A landscape with many valleys, sampled at points; each row gives a point and its height.
From any point a ball takes the steepest step (drop divided by distance) to one of its 2 nearest points. It stops when none of these is lower. Distance is the straight distance between rows; heights are no part of it.
(351): [ 16 -26   2 -39 -30  -7  13 -17 -46 -17  -9 -28  12  -9  15  -9  14 -23
  -7  13]  h=1.31
(330): [  5  -1 -14  53  -8  14 -12 -12  -5   8  32  25  37 -14  -1  -1 -35 -20
   4  13]  h=3.30
(33): [-20   9 -39   2  25 -41  28 -18  26   9  13  57   3   8  25  32  -7   8
   6 -20]  h=3.18
(567): [ 14  15 -36 -61  17 -18  22  -8  11  -8  18 -10 -12  -1  -5  12  31  -1
 -40  -3]  h=4.25
(528): [ 27 -15  40  -2 -36 -27  14 -10 -13  17  13  59  38 -32   7  13   1 -18
   1  10]  h=1.66
(8): [-30 -19 -24  45  -5   5   3   3 -45 -29  12 -46   8  18  22 -11   0 -10
   0  21]  h=4.28
(264): [ -5  14  11 -36   3 -20  17  15  28  14 -10  37 -36   3  20  19  25  23
 -11 -17]  h=3.88
(676): [-31  19 -40   0  24 -42  16   4  31  -8  21  22 -11  31  12  27   2   8
  -2   1]  h=3.64
(805): [  5  -4  11  15  -9  30 -32  21 -15 -20 -20 -59   2  14 -25 -21  22  14
   9   1]  h=4.27
(564): [ -4 -10 -15  18  21 -37  18 -44  18  13  49  10  -7 -12 -10  14 -21 -26
 -74  -3]  h=5.25
(116): [-39   3 -13  17 -45 -38   5  11   8 -17  11   0  -6  30  32  20  27  38
  -7  22]  h=4.69
(315): [-52 -27 -16  72   5 -14  21  -9 -42 -19  20 -50  -3  20   7  -4  -1  20
  -6  14]  h=4.45
(670): [ 34  -3  55  -8  -1  -6 -17  15   5  34 -12  21 -22 -35 -21 -15 -14 -20
  -4  12]  h=5.09
(436): [-12  -4  25  55 -25  23 -15  11 -18  11  10  -8 -14 -25   0 -39  24   0
  20  16]  h=5.51
(160): [ 23  -8  30 -18 -11  24 -26  25 -17   7 -42 -47 -19 -12 -28 -40   2   7
   5  10]  h=4.51
(302): [ 21  25 -13 -67  -8  -7  23   1  23   2  -3  11 -16  -3  10  24  28  30
 -25  -2]  h=4.14
(837): [ 51   7  16  26 -13  14 -48   0   5  11  22  -6  27 -18 -32 -11  -7 -22
 -18  47]  h=4.91
(84): [-27  15 -30  70  19  34  45 -42   4  18  54  -2  17 -31 -16 -27 -10   8
  25  10]  h=2.46
(560): [ 54   2   3 -50  43   7 -20  -7  13   3 -30  13 -22  -5  41  22   2 -18
 -30  11]  h=5.37
(652): [ 22   0  22 -13  20 -10   4  18  -3  19 -18  21 -13 -25 -19 -16   3  -3
  19  -6]  h=5.13
(280): [ 13   2  -5 -18  -2  -4 -20   9   0 -19 -38  17   9  22  15  29  -5  -8
  23   1]  h=6.15
(906): [ -6   3   9  43 -29   9 -36  11   2   8  12  15 -20  -3  18 -12  -4 -13
  13  42]  h=5.31
(594): [-35  21 -16   2 -45  -9  10  22   7  -2  20   2 -21  13  29 -13  29  21
  10  47]  h=5.49
(298): [  9 -34   5  -5  27  13 -13 -52  -7   1   2  -5   8  -8  26   7 -30 -36
 -59 -35]  h=5.04
(618): [ 14 -14 -11   6 -17  22 -14 -18 -29 -11 -16 -17  53   2 -10  -1  -2   1
  13 -16]  h=1.53
(512): [ 15  42  14 -33  31 -10   7  48  31   9 -35   7 -31  -2 -22  13  -5  32
   7 -13]  h=2.44
(712): [-23  12 -49   2  20  12  37 -14   9   0  32 -17   8   4 -29  -7   4  15
  18 -24]  h=2.49
(856): [  8  -8   4 -34   7  28  18 -12 -16  12 -28  31  -2 -14  22   5 -18 -10
  33 -44]  h=4.24
(454): [-12  -1   1 -11  10 -15  52  29 -19  -2  14   1  -1 -13 -24 -18  37   0
  41 -10]  h=5.01
(121): [ 35  13  16 -32  10  -3 -37  14  27  -8 -51  12 -13  25   4  34  -1  10
   5  20]  h=6.47
(374): [ 17 -19   3 -19  46  -6 -39 -14  19   3 -21   4 -41   9  24  18  -4 -21
 -41 -12]  h=5.26
(468): [ 13 -13  10   1 -26 -33   5 -19   5  18  12  63   8 -20  41  23  -2 -21
 -11  14]  h=2.13
(608): [ 15  37 -34 -16  10  12   1  23  14  -9   7   0  10   4 -23  -1   8  13
  20  -1]  h=2.32
(867): [ 18  50 -25 -39  20  15   0  35  34  -4 -27   0   1  11 -27  21 -17  25
  11 -14]  h=0.94
(731): [  4 -31   0  -8  20  -2 -36 -32   0  -8 -10  -5 -29   5  49  17 -31 -42
 -51  -4]  h=5.15
(32): [ 51  -8   1 -26  -4 -38 -24 -32  11  -2   5   5  26  -9  -5  21  22 -12
 -46  20]  h=4.63
(183): [ 67   4  10 -11  -4 -14 -38 -19   8   4   7 -17  31 -11 -44  -1   9 -15
 -39  39]  h=4.77
(589): [-45  26 -14  46  13  12  -6  14  23   5  20   0 -15  14  -7 -14  10  28
  22  -3]  h=0.42
(732): [-21  33 -11 -18   5   5 -25  25  29   4  -9  -1 -45  22   1  -9 -15   8
  13   6]  h=3.75
(603): [-22 -29  21  14  15  -4  -8  15 -25  -7 -20  -5 -23  -3  -2 -14 -15 -33
  29 -22]  h=3.05
(803): [-46  18 -26 -26  17  16  -2  14  24 -32   6 -40  -3  51   2  30 -23  10
  -2 -31]  h=3.06
(437): [  7  -6  13   1   8  -9  14  29 -25 -12   3 -26  16  -7 -29 -29  41  -1
  25   6]  h=4.55
(542): [ -7   2 -24  11  -6 -32  26 -17   3  14  18  61  19  -5  29  29 -15 -11
   9   7]  h=2.68
(291): [ -4  25   6 -34  32 -20  -3  34  27   6 -16  20 -52   9   9   8   3   5
   6  -3]  h=3.36
(501): [ 14  17   7  24  14   6  -3  28   8  21  -9  40   1 -16 -24 -10   4  13
  42  -7]  h=4.78
(135): [-60  17 -21  35 -13 -41  29   6  20  -5  26   7  -1  33  14  20  19  56
  -2   6]  h=3.44
(318): [ 14 -31  43  -9 -14 -13  32  -8 -31  20   7  27  32 -41  -7 -18  -1 -25
  15 -13]  h=2.08
(102): [-15 -42  29  27 -33 -13   6 -31 -29   8   1   6   9 -12  15  -1 -22 -12
 -18 -13]  h=4.65
(479): [ 16 -19 -23 -23 -33   8  -5 -34 -27 -18  -3 -25  33  -1   9   5   6  -5
 -14 -10]  h=0.83
(158): [  3 -10 -12  -8 -10  23  -1  -6 -25   5 -11  16   4  -8  24  -4 -36 -35
  29  -9]  h=4.03
(700): [ 21  -7  -6  -1  22 -11   9 -34  17   7  56   4  16 -19 -39  -4 -26 -45
 -70  -1]  h=5.36
(15): [ -1 -33  -8   8  37 -16  20 -60   7   9  33  -4   0  -9  22  17 -16 -18
 -88 -23]  h=5.14
(565): [-14  -2 -19  35 -19  24 -16  11 -32 -26  -2 -24  12   6  28 -14   3 -22
  29  36]  h=4.04
(717): [ 25   4 -28 -36  12 -38 -10 -22  11 -25   7 -25  21  10 -21  22  34   1
 -47  -1]  h=4.42
(108): [ -4 -20  12  18 -25   2 -23 -32   6  21  -5  22   3  -5   3  10 -16  16
  -8 -32]  h=4.29
(255): [ 42 -15  55 -18   6   5 -27 -19   8  22   8   3 -10 -28 -29 -18 -21 -29
 -52   6]  h=5.03
(94): [-29 -16  -9   2   0 -15 -16 -15   9  -2 -11  -1 -15  13   5  15  -2  13
 -18 -26]  h=3.90
(421): [-59  -7  -4  49  21  30  21  17   6 -31   5 -37   6  33  -4   5   2  31
  44 -34]  h=3.22
(210): [ 10  37  -6   8 -13   4  -2  40  15   4  -3  29   4  -3  -3   2  30  25
  38  17]  h=3.80
(616): [ 26 -18  36 -10  -6  26 -22 -23 -10   8  15   5  -6 -13 -13 -14 -52 -62
 -49   9]  h=4.98
(598): [ -1 -33  22   0  14 -23  25   0 -33   5   8  -7   1 -22  -8 -17   4 -39
   9 -13]  h=2.47
(335): [ 20  -5  49 -54 -12   5   6  16  -6   5 -51  -7 -28 -13  17  -3  19  20
  -6 -11]  h=4.68
(492): [ 28   8  15 -16 -21 -12  20  23 -15  -4  -2 -17  37 -16 -31 -11  55  35
  21   3]  h=3.84
(801): [ 31 -11  35 -54 -25  31  -2  -4 -30  11 -52 -34 -10 -13  -5 -26   2   9
   3 -10]  h=4.64
(779): [ 20 -21  32  41 -31  14 -48  -3   0   4  16  12  10 -11  -8 -12 -17 -31
 -17  40]  h=5.06
(635): [-34   9 -27 -15  16 -15   6  -3  28 -16  -2  -8 -12  38   0  24  -5  21
  -6 -34]  h=3.49
(807): [ 59  20  32 -22 -17  -1  -9  20   6  32 -55 -12  -8 -26 -35 -18   1  27
  -5  29]  h=6.71
(76): [ -8  16 -18  75   8  27   4 -20  15  24  45  21  27 -19 -10 -17  -8   0
  22  -1]  h=2.83
(387): [-59   8 -25   4  10  31  25  16   9 -24   5 -32   7  42   2  13 -23  24
  36 -36]  h=2.23
(228): [ -5  -1  -7 -24  -4   2  -3  27 -11 -35 -13 -23  -1  25   3  10   5 -12
  20   4]  h=5.83
(334): [-42   7 -54  28  17  31  59 -37   1  13  47 -23   8  -9 -20 -37  -8  26
  28   4]  h=2.10
(222): [ -2 -37  24  17 -20  16  -7 -26 -26   2  17   8  14 -10  -4 -11 -50 -43
 -33  -6]  h=4.88
(425): [-25 -24  28  13  -9  -6   7  30 -27  -7 -19   8  -9   4   6  -9  12   3
  47 -22]  h=3.99
(617): [  1  10 -33  21 -20  24 -16  -6 -16  -8   8   3  23   6  18  -4 -27 -23
  27  28]  h=3.74
(241): [-32  -9  -6  38  17  31 -14  21 -14 -34  -8 -52  13  27 -19  -6  15  15
  20 -28]  h=3.89
(103): [ 58  17  25 -32  -5   3 -21   3  32  31 -66   3 -17  -6  -5  17 -14  24
 -11  26]  h=6.66
(446): [-32   9 -15  -6  -9 -18  31  29  -8 -11  19  -3 -21   4   3 -15  27  -1
  25  10]  h=5.40
(195): [ 23   1   6  12 -25  10  -6   4 -26 -20 -18 -11  58   7 -12  -3  32  31
  28   0]  h=2.64
(663): [ 11  -2  39 -53   8  26  23  11  -9  14 -49  25 -25 -16  27  -5   8  16
  10 -42]  h=4.47
(482): [-74  34 -24  32   7  -6  21   6  41   2  37 -11 -12  36   3  -4   9  51
   4   7]  h=1.64
(754): [-43  29 -19  21  11  21 -20  27  16 -19   2  -8 -17  33  16  -5  -8  -1
  28  28]  h=2.53

For each start below, name the point where the ball stops.
(255): (387)
(801): (387)
(446): (479)
(807): (387)

Call two points neighbours if one is among the 2 nearest of the other. Go from one point of each pair to the other, from neighbour to neighbour, staying as low as possible. Name the highest point that can't be avoided.
(867), (589): (732)
(387), (528): (676)
(867), (334): (712)
